Each row is a point on a landscape with many valleys, with its height.
From any point a ball takes the steepest step (drop divided by distance) to one of its 2 nearest points. It stops when none of these is lower. Distance is the straight distance between rows; heights are no part of it.
sib height 8.30: [118  90 124  56 120 127  74 159 130 144 133 124 106 133 166 127 170 185
 103 115 174 117  91 180]
kur height 2.22: [108 139 106 134 128 142 129 142 155 143 142 110 117 140 128 129 136 138
 123 134 156 140 100 124]
Fuz height 5.20: [196 148 180  97 159  91 107  94  91 127  95 147 176 109 170 116  96 124
 138 127 115  84 147 182]
menas height 2.35: [158 132  98 153 145  63 159 106 102 110 117 140 145 100 127 147 144 105
 136 143  66 124 183 102]
Rep height 8.16: [117  91 111 130  92  94  54  88 190 169 145 141 141 139 165 100 178 132
  89 129  99 181 135 162]
vuv height 4.55: [190 158 150 147 159 101 155  66 113 119  98 163 168 100 128 130  56  78
 173 158  78  95 183 161]
mazof height 4.09: [162 133 146 121 161 112 127 123  60  81  85 134 136 109 156 130 137 119
 135 126  97  79 154 139]
rirot height 8.02: [140 123 121 125 131 112 116 117 124 145 134 132 134 126 138 102 139 126
 138 132 116 135 147 145]
debup height 7.74: [145 132 150 116 141 131 149 117  91 115 136 142 135  89 102 110  84 122
 170 149 150 102 163 129]
Rif height 6.65: [127 161 135 124 134 191 151 183 175 118 116 109 114 132 118 141  98 152
 114 101 196 108  49 139]
vevel height 3.05: [116 127 157 120 157 135 142 165  51  65 102 114 111 135 123 139 157 125
 131 111 105  90 144 107]
fuzi height 5.04: [102 111 155 110 129 140 160 138  48 103 142 126 115  98  95 120 111 135
 173 148 161 108 156  77]
muf height 6.24: [ 76 122  70 158 115 167 152 132 195 146 142 106  89 142 112 153 116 104
 108 137 118 166  88 102]
Fise height 8.07: [110 104  57 117 131 140 143 191 130 108 113 115  67 115 145 188 155 132
  92 118 171 105 109 122]
Dafa height 4.49: [158 104 140 104 143 105  85 104  64 107  92 141 123 113 179 117 137  97
 134 134  99  90 166 172]
Tenu height 3.07: [134 160 158 172 160 121 175 146  79  81 124 104 135 134  92 144 145 126
 115 100  79 123 128  62]
gunar height 5.83: [110 122  36 156  93  95 124 121 228 176 132 128 127 130 132 169 154 125
  87 149 108 174 114 134]
Ferab height 6.77: [ 90 150 143 115 122 169 152 158 139 166 159 116 116 142  95 147 124 166
 128 110 204 168  48 101]
safum height 7.65: [ 97 119  84 106 114 169 142 189 146 101 110 112  63 113 133 172 124 144
 117 117 198  85  79 130]
vozaz height 2.10: [113 132 176 122 141 170 116 174  77  72  99  98 111 154 129 120 146 131
 110  97 123  77 119 125]
far height 8.47: [130 105 109  76 131 127 110 186 115 121 107 124 104 120 161 157 178 190
  94  96 194  99  95 155]
Dop height 2.89: [149 128 131 149 149  56 161  78  75 123 141 146 168  99 114 127 143 116
 153 163  62 150 184  81]
vof height 6.02: [100 137  40 177 108 124 143 140 200 156 128 111 110 141 129 176 142 102
  86 137 121 163 104 108]
galar height 5.50: [190 132 155  88 146  98 101 134 101 125  98 141 152 103 179 107 133 148
 122 114 140  75 133 193]
Puv height 7.31: [142 147 151 134 149 169 180 124 199 161 161 143 139 140  89 126  43 157
 145 118 187 161 127 127]
Notu height 7.60: [157 139 160 130 149 140 168  92 125 132 138 154 159 107 104  95  51 113
 180 149 127 134 172 143]
Gofe height 5.66: [114 116  48 115 103 115 143 125 225 178 137 121 112 128 130 163 129 131
 115 152 148 161  82 145]
lav height 4.89: [189 162 173 132 161 107 146  91 113 118 105 148 184 111 140 109  62 115
 149 130 102 102 150 158]
nasez height 8.14: [138 119 121 141 102  82  86  90 146 156 149 147 160 125 150  97 177 133
 109 133  93 169 153 141]
vuta height 3.24: [111 115  86 151  91  98 130  81 165 165 172 146 143 127 107 121 127 119
 156 167 102 192 174 101]
Nok height 7.32: [ 80 105  68  94 113 163 141 155 153 142 136 116  55 108 118 168 131 137
 123 140 197 116  72 113]
namel height 2.34: [115 141  96 153 115  96 165 123 112 153 154 132 138 117  93 137 131 128
 157 155 135 179 150  55]
Libed height 6.38: [ 71 122 107 138 119 189 145 121 204 159 161 105  93 158  98 137 108 116
 110 134 148 172  52 106]
bur height 3.04: [114 111 139 137 104 101 115  68 120 167 170 158 150 124 112  87 146 123
 153 148 102 197 165 107]
demol height 6.05: [162 116  86  89 136  90 105 169 150 146 111 133 124 111 181 140 156 173
  86 116 161 101 110 177]
veb height 3.79: [169 154  90 173 131  84 166  94 171 138 124 144 169 112 113 145 101 106
 147 157  73 142 189 116]
Foso height 1.80: [140 125 184 126 118 112  74 115 117 150 131 131 166 157 142  82 159 133
  97 111 100 161 129 145]
bon height 4.83: [141 170  79 152 138 140 186 180 152 112 106 116 112 103 102 171  90 131
 132 121 163  98 111  92]
gigu height 1.29: [132 141 188 126 139 169  94 140 101 101 115 114 128 158 142  93 119 118
 124 105 119 100 125 149]
Bab height 1.61: [114 117 186 147  95 118  50 119 148 138 132 116 154 177 138 100 173 120
  68 103  90 173 116 131]
duro height 4.06: [112 108 204  70 122 170  97 165  76 108 118 118 120 143 131 102 142 161
 133 110 178  83 110 150]
zedo height 5.74: [168 121 128  81 127  90  95 135 137 152 116 146 148 109 171 107 144 165
 123 124 161 110 126 187]
lup height 8.19: [109 100 125 115  99 120  69 124 169 166 146 120 120 152 162 106 173 148
  97 118 125 162 100 152]
Binak height 2.86: [138 148 178 129 162 115 170 154  37  73 105 111 141 130 105 147 159 154
 130 107 100  94 127  67]
til height 7.47: [141 145 162 120 147 162 160 124 151 140 153 146 147 116 104 103  56 141
 165 126 163 130 138 143]
kom height 2.20: [137 183 148 175 148 116 179 153 129 116 127 115 150 146  96 148 132 133
 108  95 105 155 115  64]
Pamu height 6.54: [164 135  65 108 141  99 134 192 167 125  97 123 113 105 158 174 137 155
  90 101 162  86 108 167]
gev height 0.39: [122 162 111 159 142  93 164 151 106 134 139 121 141 130  97 157 157 135
 132 127 126 160 127  62]
pafo height 5.15: [134 116  73 134 108 150 155 112 219 153 132 131 124 128 121 139  68 109
 154 160 119 118 143 167]
Kip height 3.57: [ 92 116 183  93 121 181 131 169  66 100 124 117 107 153 102 125 150 160
 139 113 184 106 105 112]
misip height 4.18: [191 162 127 152 148  71 163  77 138 138 111 159 180 107 126 126  89  95
 150 150  66 134 186 152]
ril height 1.41: [133 147 144 107 124 135 113 156 160 149 137 120 142 139 141 109 136 160
 113 100 159 132  87 155]
gaki height 7.90: [153 145 134 112 141 106 152 122  96 129 133 135 154 102 122 114 127 148
 151 135 133 119 141 118]
kudek height 6.06: [142 171 121 142 133 171 171 192 148  92  99 111 117 111 113 168  96 144
 123  99 185  71  78 119]
bolev height 2.77: [148 120 118 180 100  90  74  75 152 117 109 148 154 134 159 109 147  82
  90 130  54 140 168 159]
niru height 5.06: [ 87 102 155 142 127 161 106  97  70 100 143 128 111 145 125  96 134  86
 156 132  89 131 166 110]
sot height 4.52: [ 86  82 138  91 114 170  91 151  99 108 131 116  78 127 135 116 131 140
 134 126 166  88 123 156]
sidip height 2.09: [ 86 132 150 151 125 143 110 148 111 132 149 103 119 176 108 122 171 138
 109 110 124 172 107  93]
zomel height 6.93: [124 138 138  97 123 185 155 151 207 146 138 121 116 120 109 136  70 163
 129 121 195 119  57 151]
fumo height 5.22: [ 83 106 150 133 125 154 134 119  66 115 157 128 102 135  97 105 132 116
 168 145 130 137 152  86]
fab height 4.86: [ 99  75 129 129 108 146  60  96  96 121 131 128 109 159 168 103 179 100
 109 126  81 137 158 150]
pabim height 4.31: [106  87 177  66 112 183  67 134  85 115 110 126 102 147 149  97 138 135
 139 124 151  80 122 177]
sizar height 2.59: [145 113 124 149 106 102  70  64 146 140 122 165 158 135 175 102 119  75
 132 139  71 142 176 182]
fefes height 4.95: [115 104 151 159 119 145  72  90  84  95 122 135 117 152 150 104 145  64
 124 124  58 128 165 138]
fovo height 1.77: [ 80 115 157 169 106 123  75 123 121 119 138 104 133 180 120 117 199 117
  77  98  91 173 120 104]
Fofa height 4.94: [114 106 102 112 112 165 135 125 192 138 132 119 102 118 121 119  74 118
 148 149 148  99 113 162]
sapeg height 0.79: [122 138 172 121 125 163 106 133 143 136 135 112 139 163 136  85 117 135
 123 111 126 137 106 141]
zimu height 2.33: [151 113 155 124 129  93  67  56  90 136 114 164 152 139 181  96 127  82
 147 148  90 132 168 173]
Toba height 7.04: [ 71 123 107 108 106 185 147 158 153 148 146 106  73 132  99 160 125 139
 124 125 200 139  37 103]
bof height 4.32: [ 94 126 159 122 128 172 149 159  55  87 133 116  96 129  91 133 134 143
 161 122 170 105 122  75]
mov height 5.41: [122 121  44 137 105 130 160 132 238 169 132 121 121 136 113 165  93 107
 134 171 130 140 117 143]
Dosop height 3.56: [174 151 176 121 167 107 158 110  58  89  93 141 150  96 126 129  95 118
 155 123 102  79 141 129]
zot height 8.53: [142 116  84 102 140 112 144 193 103 101 109 126 102 111 152 175 157 168
 104 112 180  93 119 125]
roket height 1.33: [164 149 107 144 156  88 179 104  83  95 116 136 140  82 115 143 104  96
 159 157  80  94 186  98]
Nupus height 8.09: [144 136  87 155 111  92 123 103 155 146 125 138 143 119 143 123 147 117
 113 142 101 155 161 134]
lud height 3.28: [110 149  87 153 126 154 167 159 160 135 140 104 113 130 108 150  99 118
 138 130 145 129 113 100]
duzab height 4.71: [130  94 138  99 125 125  73 116  83 119 117 133 111 137 173 108 162 123
 122 126 118 114 154 165]
Vaf height 2.70: [183 160 132 130 172  86 187 122  71  72  98 132 148  87 133 156 103 110
 146 135  72  62 143 103]
motev height 8.23: [112  97  98  92 117 106  81 142 151 172 142 135 106 133 165 140 188 167
  91 120 161 159  98 160]
lami height 2.05: [167 129 177 126 132  76  71  83  99 138 120 147 168 139 164  89 153 112
 119 121  84 140 143 155]
Zanod height 3.21: [135 121 158 143 129  80 138  64  74 144 158 144 167 119 109  93 154 128
 163 150  90 174 169  88]
Lala height 3.25: [137 140  92 160 133  98 168 124 150 140 138 133 145 116  97 135 113 117
 151 146 107 158 163  95]
zeli height 2.76: [ 87 127 152 115 126 159 128 168  90 133 134 109 115 162 109 141 165 163
 123 106 156 143  96  94]
vilu height 6.55: [ 95 139 126 119 125 175 159 128 186 181 171 123 114 142  91 150  98 140
 134 129 188 178  65  99]
geb height 2.90: [156 146 155 183 118  73  78  76 139 105 109 133 166 137 134 112 149  84
  78 110  30 145 163 127]
suv height 5.16: [113 149 149 156 159 171 176 152  85  82 134 110 113 128  86 133 106 126
 156 118 138 106 133  64]
kota height 7.12: [146 157 124 119 128 170 175 152 235 155 140 137 135 128  92 141  39 147
 137 130 191 129  91 152]
famok height 4.74: [101 104 133  99 116 186 113 134 148 116 127 112  89 126 125 110  96 130
 142 132 162  94 105 163]
dol height 3.44: [105 113  92 177 104  91 120  89 137 133 155 142 130 124 108 134 156 102
 132 152  71 185 184  87]

Where does a ball stop that starts at each point below?
demol => gev
Fise => Kip
Rep => sapeg
niru => roket
kota => sapeg

Call two points neighbours if one is among the 2 nearest of the other. Go from one point of each pair to the other, from neighbour to neighbour, staying as low as possible. Name the highest point that can't be avoided.
gev, Binak => Tenu
roket, Kip => fumo
Binak, sapeg => vevel
bur, roket => Zanod
